A landscape with many valleys, sampled at points; each row gives a point and its height.
A ball rolls from a point to the lowest of its 2 nearest points, and stops where none of them is lower. Distance is the straight distance between rows; heights are no part of it.
Q_493 height 645: [-28   9  -9   2 -11  -2 -15 -11  -1 -10  14  -7   1  20   1 -13   0   9
  -7   5   1 -35   0   3  -4 -15   0  12]
Q_76 height 477: [  2  10 -11  -4   2  -9   7  -4  -2  18  -3  10  28   2   3 -11 -12  -3
  10   0  -8  19  13  14 -10  -7  17   4]
Q_94 height 432: [-14  13   7   6   6  -2  -8  -4   1   5  -8  -5  -4  -1 -17   4  -9  10
   4  -6  13   2  -7   3 -10  15  -9   5]
Q_349 height 638: [ -5  14   1  -1   9  12 -20   8  -6 -14   0  -5  -7  -3  11  -7  -8  11
   6  -4 -13  -5   2  -6  -4 -13 -11  -5]
Q_7 height 375: [  9   4 -12   4  -3 -19  16  -4  -3   0   3   1   2 -15   2   0   9  -8
  -4   0   4  18  -2  17   3   3  19 -18]
Q_379 height 760: [  9  -1  -7  -1   4 -15 -17  -3  -7 -18  -8   7  -2  15  -6   4 -19   5
 -14  -4   8   6 -23  11  -6  21 -11  -4]
Q_650 height 335: [ -7 -13  12  -4   8  -4   0  -7 -18   6  -9  -3   4   9 -19   2 -17  -4
 -18   5  24   4 -14   1  -4  11   1  -8]
Q_387 height 651: [ 26 -11  -2   0 -10  16   1   6  -1   5 -20  13   5   6  13   9  -5 -19
   2   2 -11   7  14 -16   2   2 -13   8]
Q_421 height 632: [-27   6  -4   9 -19   8 -18  -9 -11 -10  14  -8  -2  20  -4 -10 -11  11
 -11   3   3 -17 -13   6  -4  -6  -6  -4]
Q_873 height 612: [ 28 -22   6  -9  -7  -1 -20  13  -6  -6  -4  15  -1  -2  -1   7  -8  -4
  -7  -3   4   2 -15 -14   5  13  -8   2]
Q_165 height 459: [ 12   0  -4   1   4  12   9   2  12  -4  11  12  -7 -10  -1  14   0 -10
  -3   1  -1  17  -6  -1  22  13   8  -4]
Q_584 height 352: [ 16 -12  -4 -11   3  -3   7  -6   2  12 -20   6  14   8   2  13  -3 -18
   1   7   5   4  -4  -3  -3  -1  14   2]
Q_713 height 677: [-21 -20   4  -5 -11  13  13  -3   4 -16  10  -9  -6   7  -8 -14  33  10
  10   4 -11 -18  -7 -11   2 -19   4  -9]
Q_259 height 256: [ 19   2  12  -8   1  -7 -23  -2 -10   8  -3  -6   7  -2   5 -19 -19   4
  -3  -6  -4 -13 -11   8 -17  15  -2  11]
Q_391 height 749: [  5  -8  13   1 -17 -18 -22  11  -4  -6   8  -4  -8  -6 -10  -5   3  13
  -4 -11  10  -3 -22  -1  -2  18  -2   0]
Q_607 height 430: [ 31  -1  -5   5 -10   3 -10  12 -14   0 -18  11  11   9  18 -10   0   3
  11   3  -7  12   0 -10  -8  -3  -6 -12]
Q_107 height 586: [ -8 -16 -10   1   2   6   0  -2  -7 -31   4   9 -20  14  -1  -2 -11 -11
 -22   8   6 -27 -14 -14  17 -15 -11   1]
Q_566 height 742: [ 11  12  11  16 -16 -12 -12   9   5  -7   6  -1 -11  -8  -4  -2  -7  12
  -6 -13  10   0  -5   0   3  27  -7  -2]
Q_825 height 224: [ 12   1  15   1 -21 -12  -1   5  13  19   0  -5   8 -14   0  -7  13   2
  12  -9   1  -7   8  -9  -9   5  16   1]
Q_738 height 427: [  8  -4  -1   6 -15  -9   5   7  -6  -7  26  -4 -13 -23   1  -2  14   5
  -8  -4  10  15  -9   3  19  13  12 -18]
Q_2 height 502: [ -4   0  -1   1   2  12 -28   4   6 -10  22  -8 -11   3  13   4   1  16
  -5  -2 -13 -10 -19   5  11  12   4  -6]
Q_690 height 664: [-22 -14   6  -1 -12  18  11  -6  15  -9  -2  -3  -2   4 -15  -4  33  12
  16   0 -11  -6   1  -2   1  -5  -8  -5]
Q_57 height 553: [-15   8  -3  10 -14 -10   7 -15   3   4  14 -13   6   6  -6  -5  -1   3
  -7   1   9   3   3  19  -7   5   8   5]
Q_129 height 388: [ -5   0   7 -22  22  -2   9  -5  12   7  -5  -7   5 -11  -3   2  -3 -14
   5  -1  -2 -16  14  -5  -4 -20  16  15]
Q_243 height 313: [ -3  -8   7  -5  12  -6  -3   0  -1  -2   0  -4   2   1  -5   5  -6   3
  -9   2   9   5 -21   6   1  14   6  -5]
Q_935 height 389: [  5  13  -4  -9  11  14 -10   5   3  -2   2   5  17   8  15  -1  -1  12
   5   6 -24  10  -9   1   5  -5   5  -9]
Q_326 height 410: [ -4   0 -11 -17  16   0   3  -4  -1  -6   4   1  19   7  17  -3   2   4
  -1  10 -23  15 -13  14   3 -16  16 -14]
Q_318 height 503: [-11   4   1  -6   5  -7   5  -6  20  -1  16  -3  -1  18   3  13   8 -16
 -11   1   2 -23   4   1  15 -13  17  26]
Q_492 height 305: [ -9  14 -16  11 -11 -14  -8  -5  17 -10 -10   3  -2  21   5   0  13  10
  15  -3 -13   4  -8  12   3   8 -11   8]
Q_10 height 616: [-32  14 -12  15  -1   9  10 -17  11 -12  24  -7  -5  13  -3   0  18  12
   6   2 -10   0  -1  17   6   6  -4   4]
Q_592 height 398: [ 19  -9   5 -20   5   6  -9  14  -3  17 -13   4  23   0  12  -8   4  -1
  15   7 -16   4  -2 -12  -9  -8  16   0]
Q_113 height 549: [-17  -1   2   5   9   0   6   5  13 -10  -3   3 -12  -6 -20   1  18  15
   5   1   4   8  -9   0   2  10  -7  -8]
Q_18 height 377: [ 23  -2  -3  -1   5   9  -1   3 -18 -13   2   8  -7  -6  12   2 -12 -14
 -12   5   2  17  -2   2   5   7  -6 -10]
Q_14 height 599: [-24  13 -20  20   1  13   6 -10   9 -16  18  -4  -9  12  16   3   2   6
  12   3 -12  -2   0   2  13   2  -6   5]
Q_957 height 800: [ 20   6   1   2  16 -12  -3   8 -17  -4  13 -12 -13 -28  11 -11 -12  -8
  -9   0   4  -2   0  10  -8  -4   4  -9]
Q_577 height 343: [ -6  26  -3   0  13  -9   0  -2   1   4   4  -2   6 -13  -4  -6  -8   4
  17   0 -15  18   8  12  -8  -7   7  -1]
Q_183 height 358: [-17 -17  10   0  -2   4   7   1 -14  -9  -3   3  -2   5 -27   3  -6   1
 -21  12  26  -1 -12 -10   6   2  -5 -10]
Q_730 height 390: [-11   8  12 -10  15  13  -7  -5 -11   9  -6  -7   8   5  -7  -2 -19  -2
   0   2  -4   2  -5   3 -14  -4  -2   4]
Q_830 height 521: [-14   8  -3   1   2  -2  -2 -17   8  -3  14   5   1  30   3  14  -1  -9
 -19   5  10 -22   1  10  12   6  11  26]
Q_171 height 734: [-14   2   7  17  -4 -11   1  -2   3  -8  12  -5 -13  -4  -7   1 -10   4
 -14  -8  21  -2  -5   2   7  22  -7  -2]
Q_336 height 714: [-12  -8   6  18  -5 -12  11   4  -3   9 -14   4  -8  -2 -17   3  -3   4
   0  -6  31   0  17 -14  -6  10 -15  -3]
Q_227 height 613: [ -8  -5  -7   2  16   8  -6   2   4 -19  -6  -1 -17  18  16  -1  -4  -2
  -2   0 -10 -28  -1 -13   4 -17 -13  11]
Q_563 height 349: [ 17  -6 -13  -7  12   8   8   0 -17 -12  -9  20  -2  -5   4  13  -2 -15
  -1  10   3  30  -5   1   4  -4   5 -15]
Q_663 height 402: [ 29  -3   0   5  -9   8  -2  10 -19  -6 -15  16   2  -3   8   6  -8  -7
   3   3   8  21   8  -8   0   7 -11 -13]
Q_567 height 533: [-20  14  -4  18  -8 -11  11 -10  12   7   6  -5  -8   3 -20   6  10   2
   1  -6  11   9   4  16  -6  12 -10   6]
Q_750 height 319: [ 17   2 -10  -1   7  -4  11   6 -11   5 -18  19  -2  -9 -11  13   3 -11
   3   9   4  22  -5   3   3  12  15 -21]
Q_787 height 487: [-10  10   4   7   5  15 -13   2   7 -16  14   0 -13  -2  -1   6   0  13
  -2  -4   1   4 -14  -6  16  18  -1  -7]
Q_405 height 700: [ -7  -9  -2  -8   3   0   4   2   5  -4 -11  -8  -2  -2   8  -3  20  10
   9   0 -13  -3  -1  -7  -3 -17   1  -9]
Q_302 height 383: [-11 -10  10  13  -4  10  14   0  -9 -10   2   8  -4   0 -14  11  -9  -3
 -12   3  22   6   0 -15  17  13  -6  -4]
Q_886 height 560: [ -7 -20  -2 -15  -6  -7   1 -11  -2 -15  10  13  -7  15 -21  24   2  -8
 -20   6  16 -12 -20   1  18  -2   5  14]
Q_546 height 450: [ 33   7  -1   4  -2   0  15   7  -6  13 -10  17  16  -3  11  -2  -9 -19
   4   4  -4  16  22   2  -2   3  13   1]
Q_454 height 314: [  1  -4   6  12 -27   0   5   6   1   3  11 -16  -2  -9  12 -14  21  12
   7  -6   4   3  11  -6  -3   0   3 -14]
Q_829 height 639: [ 39 -21  -7  -9 -12   9   6  12  -1   4  -9  28  -8  -9   5  14  -3 -19
  -1   4  -7  11   8 -16   8  -5 -14   8]
Q_139 height 773: [ 13  18  -7  11   5  16 -13   2   7 -10   5   9  -6   9  13   4 -17  -3
  -7  -2 -20   1  -2   4   6  23 -16   5]
Q_151 height 609: [-19 -10   1 -15   7 -10  -6  -7 -10  -7  -3  -6   1  17 -17   2  -1   6
 -16  10   6  -9 -30  12 -11  -2  -4  -2]
Q_249 height 494: [ 28 -16   6 -13 -11   3   1   7   1  17  15   0   8  -7  16   4  -5 -16
  -6  -5  -4  -2   2  -7   9  -9   9   9]
Q_699 height 350: [ 21  10 -11   6   7 -12   6   4  -2  -4  -4  11   1 -11  -1   4  -3 -13
  -1   2  -3  10  -1  12   6   7  14  -4]
Q_216 height 406: [  5  -9   1  11   5   0   8   9  -1  -4  -5  14  -7 -13 -20  18  -5   5
  -7   5  21   8   3 -17  13  23  -2  -5]
Q_23 height 530: [ -8  -3 -12  -3  11 -14  -5  -7  -5  -6  21  -5  -2  -3  20  -1  -8  -2
 -20   6  -1  -6  -5  18   6  -6  18  -9]
Q_505 height 485: [-17  -4 -10  18 -14  17  10  -7  -5   7 -13   8   4  11 -18   7   5   8
  16   3   2  17   9  -9  -6  12 -18  -5]
Q_783 height 568: [-12   1   0   3   1  -2  -2  17   4   4 -15  11 -10 -12 -25   1  15  27
  20   0   3  10   3  -5  -5  17 -10 -12]
Q_367 height 544: [ 23  -9   3 -14 -21  -1   3   5  13   4  14  13 -22  -8   2  14 -14  -6
 -14  -9   3 -19  -5  -2  21   5 -23  21]
Q_308 height 376: [  5 -22   3  -7   2   0   8   5   5  12 -12   3   0   6 -11  11   3  -9
  -1  -1  15   2  -2 -14   1  -3   9   0]
Q_695 height 404: [ -4  -9   2   7 -14 -16  17  -2  -1   0  18 -12  -4 -13  -6  -5  16   0
  -8  -3   9  15  -1  12   1   7   7 -21]
Q_496 height 766: [  8  10  -8   9   5   2 -19  -7   1 -17  -1  11  -2  15   1  15 -14  -2
 -10  -2   1   5 -13   6   9  25 -14   7]
Q_48 height 548: [  3  -9  -3 -16  10  -6  -2 -10   7 -12  -7  18  -1  18 -15  26   2 -12
 -15   9  16   4 -19   4  10  12   3  16]
Q_116 height 602: [  1 -15 -11   3   0  -4 -13   3   4 -19   2   3 -22  14  12   2  -8  -8
 -16  -4   1 -32  -9  -5   6  -6 -13  15]
Q_953 height 412: [-10   6  12  -3  15  -6 -12 -11 -12  14  -5 -10   0  -3 -20  -5 -24   4
   1  -1  13  -1 -10  12 -19   5  -2   9]
Q_901 height 510: [-25  12  -2  24  -9   7  11  -9   7   0  -2  -1  -8   7 -16   5   9   7
  16  -2  11   8  10  -5   2  12 -17   4]
Q_981 height 511: [-15  -4  -6   5 -11  12   6 -14   5  -7  15  -4  10  17  -7  -2  11  11
  -8   3 -11  13  -6  24   5   6  -2 -10]
Q_775 height 715: [ 18  -2  15 -14  18 -11   2   3   3  25   4  -4  -6 -30 -10   1  -4 -10
   1  -3   2  -8  -5   4  -5   0  22   6]
Q_677 height 364: [  7  -1 -19  -4   3  10 -12  -1   9 -15   2   7  14  20  27   1   0   4
   7   2 -25   7  -7  -5  14  -5  -2   1]
Q_350 height 425: [ 20   8   3  -1  -2  10  -1  11   1  17 -12  14  21  -1   8   1  -3  -4
  18   3 -15  11  12  -8 -10   6   6  -2]
Q_488 height 458: [-19 -13  -9   9  -6  17  24 -11  -1   4  -7   8   1  16 -19  -1  14   1
   7   9  -2   8   6   2  -2  -7 -11 -13]
Q_449 height 706: [ 18   7  15  -7  17  -8  -1   3  -9  21   6  -6  -3 -28   3 -14 -11  -8
  -5  -2   2 -12  14   7 -11   0  12   9]
Q_593 height 671: [ -7  -4  -3  -5  14  -3   1   3  15   0   7   0  -4  -1  15  -5  -7 -12
 -12  -3  -5 -27  20  -3   0 -18   4  16]
Q_817 height 724: [  5  -5  25 -25  10   2  -6   7  -3  12  12 -11  -7 -26 -11   3   2  -2
   4  -6   1 -10 -15  -1   2 -12  21   3]
Q_924 height 658: [-16   4   0  -5   0  -4  -7  -9   6  -6   4  -3  -3  18   8  -5  -5  -5
 -11   3   6 -40  13   2  -2 -17   6  21]
Q_580 height 338: [ 15 -15  12 -17  11  -3  -8  -2 -21  22 -22  -4   8  -2  -3 -11  -8   2
  11   8   5   2 -15  -1 -21  -3  10  -4]
Q_509 height 585: [  2  -1   5   8  10   4  -6  18  -1  -2 -16  11 -13 -16  -9   3   5  12
  11  -5   2   3   4 -20  -2  13 -11 -10]
Q_500 height 710: [  1 -14   6 -16   3   4 -15  15   8 -11 -10  -2  -3  -5   1  -4  17  16
  13  -3 -12  -6 -16 -13  -5 -10  -2  -8]
Q_659 height 367: [  6   0   4  -9  15   5  -2  -2 -12  15 -19   0  19   5   6  -6 -13  -2
   8   8  -3   7  -1  -2 -19 -12  -4   1]
Q_758 height 665: [  1  10  -8  20 -12  -3 -20   4   8  -8  13  -3 -10   8  26  -9 -11  10
   2  -8  -8  -9  16   2   0   9 -11   7]
Q_262 height 688: [  1  15  -1  11  -4  14  15 -13  -3  10   5   5  18   8   9   3 -17 -13
  -2   1   5  18  22   0   6  -1  -1  -2]
Q_435 height 464: [-11  16  -7 -10  10 -16  -4  -8  16   2  -8  -2  -1  15  -7  10  15   4
   5  -2  -2  -3 -12  16  -7   2   4  18]
Q_64 height 512: [ 19 -20  14 -11 -11   1   3  10   5  18  14   0  -7  -6  -3   6  -3 -10
  -3  -7   8 -12 -10 -13  11 -13  -3   9]
Q_265 height 336: [  7  10 -28   2  -6 -10 -11  -6  15 -21  -7   8   3  22  22   8   8   7
   7   0 -22   4  -7  10  12   3  -4  12]
Q_926 height 532: [ -6  10   6  12 -24  17  -3 -10   0   0  12  -9  15  18   7  -1  -6  10
   3  -5  -5   4   6  -3   2  -1  -7   8]
Q_487 height 531: [-26   5  -4   1  10  -2   0   3   9 -14 -17  -6 -20  -5 -17   5  19  14
  19  -6  -4  -3   1   0  -1  -5 -14  -1]
Q_235 height 719: [ -4 -14  16 -26  -1  -1 -13  12   0   3  -1 -13  -3 -20 -13  -3  18  11
  13  -3  -5 -12 -15 -11  -3 -16  13  -3]
Q_29 height 266: [-16  22 -21  15  -5 -21  -6  -4  11  -3   4  -1  -1   1   0  -2  10  13
  11  -6 -16   5   6  16 -10  -4 -10   9]
Q_785 height 403: [ -2 -23   1  -3 -11   5  23   5   7  18 -10  11  -7  -1 -15  17  16  -2
   2  -6  15   0  13 -24   4   1   8  -4]
Q_867 height 284: [ 29  -2  19  -3   0 -15 -14   8  -2  13 -15   3   0 -16  -5 -13  -8  -3
   5 -10  -4 -21  -6   3 -15  15   2  13]
Q_98 height 527: [ -5  -5  -6   4 -22  10  -2 -10   0 -17   9  -3   8  20   6   2   4   7
  -4   0  -7   8 -11   1  11   5  -5   0]
Q_163 height 601: [ 19 -13   1   0   3   6 -13  27  -5  -3 -14  18  -3  -5  -3   0   1   7
   7   4   1   4  -9 -24   2  13 -12  -9]
Q_437 height 695: [  7   5  11 -18  23   1  -2   2   0   1   3 -10  -9 -29   6  -5 -15  -8
  -7  -3  -7 -22  22   3  -3  -9   1  17]
Q_130 height 709: [ 11  13   7   1  17  14  12   8  11  13  -2   1  -6 -20   3   3 -13 -18
  -9  -2 -11  -2  21  -6   1  11  -8   8]
Q_58 height 468: [ -6  -1  12  10  -4  26   8   2   8  -7  16   5  -7  -6  -8  11   6   5
  -1  -3   3  12  -8 -12  28  20   4  -7]
Q_788 height 814: [  0  -4   9  -1  15  -4  -6   9 -24   7 -14 -13  -6 -16  -2  -8  -3   1
   2   5  15   4  -4  -4 -14 -12  -5 -16]
Q_870 height 663: [ 12  -7   1   0  -5  27   8  -4  -3   1 -11   7  19  14  20   7  -8 -16
   0   5  -8   9  20 -15   9  -8   0   2]
Q_859 height 793: [ 15  16  -4   4  20  -8 -15  12  -7  -9   8   1 -13 -20  17 -11  -7  -1
  -2   1  -9  -2  -6  18  -5   8   2 -10]
Q_13 height 225: [  6   3  20 -22   5  13  -9   2  -4  12 -13 -14   8 -16  -8  -1  -1   7
  14  -9  -4 -11  12 -11  -5 -12  12   3]
Q_359 height 625: [ -9   3   8   1   6  18  -8   4  -6 -14  -8  -1 -11   8   5  -8  -6   2
  -5   3  -7 -16  -1 -21  -1 -19 -16   1]
Q_915 height 685: [  7 -11  10  13 -17  -6  -1   2  -1  -3  -2  -7  -8   8  11  -7  -6 -11
 -10 -11   9 -17  19 -14  -7  -4 -20  11]
Q_671 height 497: [-10   3   5 -11  -1   2   3 -10   3  19   9   1  34  13   3 -11 -14   1
   0  -2  -5   3   8  12 -10  -3  18  15]
Q_506 height 562: [  1   7 -18  14 -11 -16   9 -10   9 -10   5   2   3   6  19  -3   6  -4
  -3  -3  -5  -2  10   5  11  -2   4   2]
Q_364 height 275: [ -1  16   8 -12   9   8  -6   3  -7   6  -8 -12   4 -17   0  -7  -4   6
  17  -5  -9  -3  28  -6   2 -19   0  -2]
Q_986 height 373: [ 21 -12  -4 -13   2  -9  -7   6  -3  11 -30  12  19  11   5   1   4  -4
   8   5  -7   1 -16  -4  -5   2  10  -1]
Q_192 height 546: [  0  -2 -25   7   3 -13  -1  -8  12 -13  20   3  -1   0  27   3  -5   2
  -7   1 -10  -3   7  15  16  -5  17  -1]
Q_110 height 689: [-15 -12   5  -7   0  12  12  10  -1  -6   7  -7  -3  -8   5  -8  19   0
   5   5 -12 -10  -3 -17   6 -31   6  -8]
Q_623 height 431: [ -3  -2 -13  -5   3   4  12 -10   0   0  -6   7  21  16   9   4  -2  -7
   0   7 -13  15   1   7  -1 -12   4  -3]
Q_945 height 457: [ 14   8 -15  15  -9  -8   1  10  -6   9 -21   6   9   2   4  -6   3   3
  22  -1 -12  11   7  -7 -11  -8  -8  -6]
Q_727 height 633: [-26   3 -12   7  -5  19  25 -22   7 -11  13  -2   4  25  -2   4  18  -3
   4   8 -10   5   2  11  13  -1   1  10]
Q_59 height 483: [ -8   1  -4  -4  -1 -23   1  -7  22   1   4  -4   4  12   5   8  16  -6
  -4  -6   1 -12  -4   6   1  -2  13  16]
Q_864 height 528: [ 23 -11   9 -12 -15  -4   1  18  13  14  20   6 -19 -20   3   0  -5   0
   0 -10   1 -19  -7  -4  16  -6 -14   8]
Q_667 height 321: [ -4  21   5 -12  22   6  -4   2  -1   0  11  -7   9 -20   8 -10  -8   6
   8  -1  -8   2  18   7   0 -11  12  -3]
Q_923 height 433: [ 17  -6  -3   8  10  -2   8  16   7   6   3  15 -16 -20 -11  15  -3 -10
   0  -4  11  10   4 -12  20  10   1  -5]
Q_511 height 696: [  6 -13  12   7 -16   8   8   6  -6   3  -7  -2   0   4   2  -2  -8 -12
 -10  -5  17  -6  11 -20  -1  -5  -8  -4]
Q_583 height 286: [  6   6   7 -10   7 -10 -13  -5   4  12  -6  -2   9  -4  -3  -3  -4   2
   6  -4  -4  -4 -16   7  -9   7   7   4]
Q_24 height 704: [ -5 -15  17   9  -1  -1   4   7 -14   5 -10  -1  -5  -5 -13  -7 -16  -2
 -13   1  27  -7   8 -17  -8   4 -10  -6]
Q_553 height 807: [  2  -1  10  -1  14 -21  -2  -1 -15   5   4 -14  -2 -16  -3 -12  -9  -2
  -6   0  14  -1  -5  14 -12  -3   4 -12]
Q_408 height 357: [-12   7  11 -18  20   2   4  -2  -6  10   6 -13  11 -14   5 -11 -10  -2
  -3   1   2  -8  19   1  -6 -22  17   4]
Q_908 height 273: [  1   0   2   5 -17 -12   9   9  13   4  -1  -8  -3 -18   4  -6  29   8
  17  -6  -4   1  11 -11   2  -6   7  -7]
Q_574 height 573: [-10 -18  -8  -5 -10  -1  12 -13  -6 -21  10   6 -13  11 -11   6  -3 -15
 -21   8  16 -14 -17 -12  20 -12   2   3]
Q_760 height 652: [  3  13  -9   8   3   9 -13  13  -2 -11  12  -5  -5   1  32 -16 -12  11
   7  -4 -16  -6  15  -1   1  -7 -11  -2]
Q_118 height 698: [ 15  13   2   4   4   9   5  -6   3  11   4   2   7  -4  11   1 -17 -21
 -15   2   2   8  18   2   8  10   0   6]
Q_857 height 174: [  1   0  17 -16  -9  -2  -2  -1   4  18  -2 -15  15 -17  -2  -6  13   6
  11  -3  -1  -5   9  -4  -8 -13  23   4]
Q_781 height 411: [ -1   1   0   3   8   4  15   4  -7  14  -5  -5  -2  -9  -3  -1  10  -1
   5   9   6  17   5   2  -4  -2  10 -22]
Q_866 height 779: [ 20   7  -4   0   3  14  -2  11   2  -6   0   5   1  -5  23   2 -15  -9
 -10  -2 -19  -3  10  -3   2  13 -13   9]
Q_332 height 822: [ 11   0  -8   2  27  -4  -4  14 -22  -4 -13   3 -11  -9   2  -7  -7   0
   0   6   9  18  -8   4 -10   0 -10 -20]
Q_716 height 572: [-19  -5   5  -1 -18  -3   9 -16  -1   7  12 -16  17  19 -22  -8  10   0
 -10   3   2 -13   0  20 -14  -3   2   8]
Q_833 height 484: [ -2   7 -14  -2   5 -13  -2   7  -3  12 -28   0  -2  -3 -10  -4   8   7
  23   1  -9   5   1   0 -23 -13  -3  -7]
Q_77 height 620: [-23  -2   7  -3  -3   1  -8  -6  -4  -9   1 -15  -5   6 -15 -14  -1   8
  -8  -2   7 -16 -17   3 -12  -7  -5   1]
Q_440 height 536: [ -8   7  -9  -5  11  -6  -1 -19   5 -13  -4   7   3  28  -5  20   1 -14
 -17   5   9  -3  -8  10  12   5   3  14]
Q_377 height 675: [ -6   4   4   4   0  18  15  -3   2   8   3   2  17   6  18  -4  -7 -10
   6   5  -3   7  29 -15   6 -14   2  -2]
Q_832 height 755: [ 18  -5   2   3 -11 -24 -17   2  -8  -7  -8  -1   0   1   2  -5  -9   9
 -10  -6  10  -1 -22  11 -10  12  -2  -1]
Q_947 height 416: [-17  -1   4 -19  24  -2   6  -1  11   2 -15 -10  -8  -6 -18   9  13  -6
   5  -2   2 -19  -2  -7  -3 -20   8   8]
Q_537 height 351: [ -4  -2  12   5 -15   7   3   4 -16   3  12 -20   5  -1  12 -19   4  11
   2   3   2   4  10  -3  -8 -15   0 -16]
Q_995 height 382: [ -1   5   2   6  -9   9  10   4 -17  17   6 -13   9 -15   7 -12  10   5
   4   5   5  22  15   4  -8  -8   6 -17]
Q_885 height 517: [ -7   1  -3   1   1   2 -16  -7  -7 -11  19  -8  -9   6  11   0 -11   8
 -18   3   4 -10 -12  13   5   5   5 -11]
Q_958 height 787: [ 22  20 -11  12   7   2  -3  12  -7  -8  -3  10  -5 -10  20 -11  -9  -5
  -1   1 -21   3   5  13  -2   9  -8  -6]
Q_392 height 472: [-13   3  14   2 -17   6  -2  -6   1  11   5 -16  10  -5 -16  -1   7  11
   8  -6  -3   4   9   7 -11  -2  -2  -1]
Q_653 height 452: [-16  21  12   5  -8   6 -10  -6  -4   2  13 -12  -6  -9 -11   0  -3  11
   5  -8   0   9   0   5  -5   9 -10  -2]
Q_564 height 587: [-18  -6  -3  -9 -10 -10   2 -18   3   7  -2  -6  14  32 -17   1  16   3
 -10   1   5 -11 -16  23 -15   5   1  16]
Q_297 height 649: [-21  -3  -6   5  -3  17  23  -3  16  -8  -1  -1  -2  17  -5   6  30   2
  14   4  -9  -4   2  -5   7   0  -1   9]
Q_127 height 308: [-12  20 -18   5   7 -17 -11  -6   0   5   1  -7   9 -10 -17  -2  -3  10
  17  -4 -18   8   2  22 -16  -4   1   8]
Q_955 height 454: [  4   5 -19   0  -3 -12  20 -13   3   8  -8   3  25   2   1   8   6  -9
   6   8  -5  23  13  15  -2  -5  12  -5]
Q_934 height 623: [ 37 -27  -2  -8 -16  -8  -9  13  -3  -8   1  28  -8  -7   0  13   1  -2
   6   4   4   6  -5 -14  10  -2 -11   3]
Q_340 height 683: [  9   0   0 -11  13   0   2  11  10   0   4  -1 -12 -17  13  -3  -2 -14
   0  -3 -15 -18  12  -4  -2 -17  -1   4]
Q_997 height 438: [  3  10 -11   9  16   5  14   5 -11  -1   0  -2  -9 -16  11  -4  -2 -12
  -5   4   2  21   5   2   5  -6   1 -22]
Q_292 height 443: [-20  12  -1  -3  18  -9   6  -7  12   2 -12  -2  -2   5  -8  10  11  -3
   0   1   7  -9   3   1  -7  -4  -5  15]
Q_422 height 509: [-19   7 -14   2  11 -13  -2   1   4  -1 -26   3 -13   3 -21   2  11  11
  21   1  -3   9  -4  -1 -17  -9 -22  -1]
Q_161 height 580: [ -7  22 -16  21  -7   1  14  -6  14  -8   7   1  -5   1  12  -1   7   3
  13  -1 -10  13  10   2  12   8   1   1]
Q_90 height 600: [-14  -4  -8  -8   2 -18   0 -17  -7  -2 -10  -5  14  23  -7   4  -2  -1
  -6   7   6   2 -18  16 -14  -1  -5   7]
Q_269 height 473: [ 27  -5   3  -4  -6  -2  14   7   7  19   3  10  11 -10  12   6   1 -21
   2  -2  -1   6  21  -8   9  -9  15   3]
Q_726 height 492: [-21   4   0  -4  -6   6  -7 -14   6   4  15  -9   9   8 -15  -1  13  14
   4  -1 -15   3  -4  17  -8   1  -3   7]
Q_765 height 514: [ -3  11  10   1 -12   8   0 -14   8  10  12  -7  21  15   3   1 -12  -4
  -8  -5   6  -3   8   1   1   5   8  15]
Q_613 height 448: [ -2  -3  10  10 -18   6   2   5   2  -3  15  -1  -3 -13  -9  -1  15  14
  -1  -1   7  19  -7  -1  12  25   4 -13]
Q_719 height 465: [-13  16  -2  16  11  15  11  -8  -9  -5  18  -5  -5  -2  13   0  -8  -6
  -6   3   5  13  11   1   7  -4   0 -14]
Q_482 height 429: [-17 -26   0   1  -8  12  24  -2  -1   9 -10   3  -3   4 -23   7  19   3
   2   8  12  -1   7 -15  -3  -3  -3 -12]
Q_712 height 725: [-13   4   5  18  -6 -20   4   1  -3   2  -4 -10 -13  -6  -3  -4   1   6
  -3 -10  21   1   6   0 -10   4 -10 -10]
Q_189 height 311: [ 25 -17  15  -9   7 -12 -11   1 -12  15 -21   2   0  -6  -6  -9 -10  -3
   0   0  14  -6 -16  -5 -14  15   3   7]
Q_720 height 676: [  9  -5   1  14 -24  -6 -14   5  -3  -7  -2  -5  -1   8  24 -11  -4   6
  -4  -9   3 -10   8  -6  -5   3 -13   3]

For each start below, name the point where the ball stops.
Q_926 -> Q_29
Q_377 -> Q_750
Q_788 -> Q_857
Q_90 -> Q_584
Q_98 -> Q_259
Q_817 -> Q_584
Q_349 -> Q_857
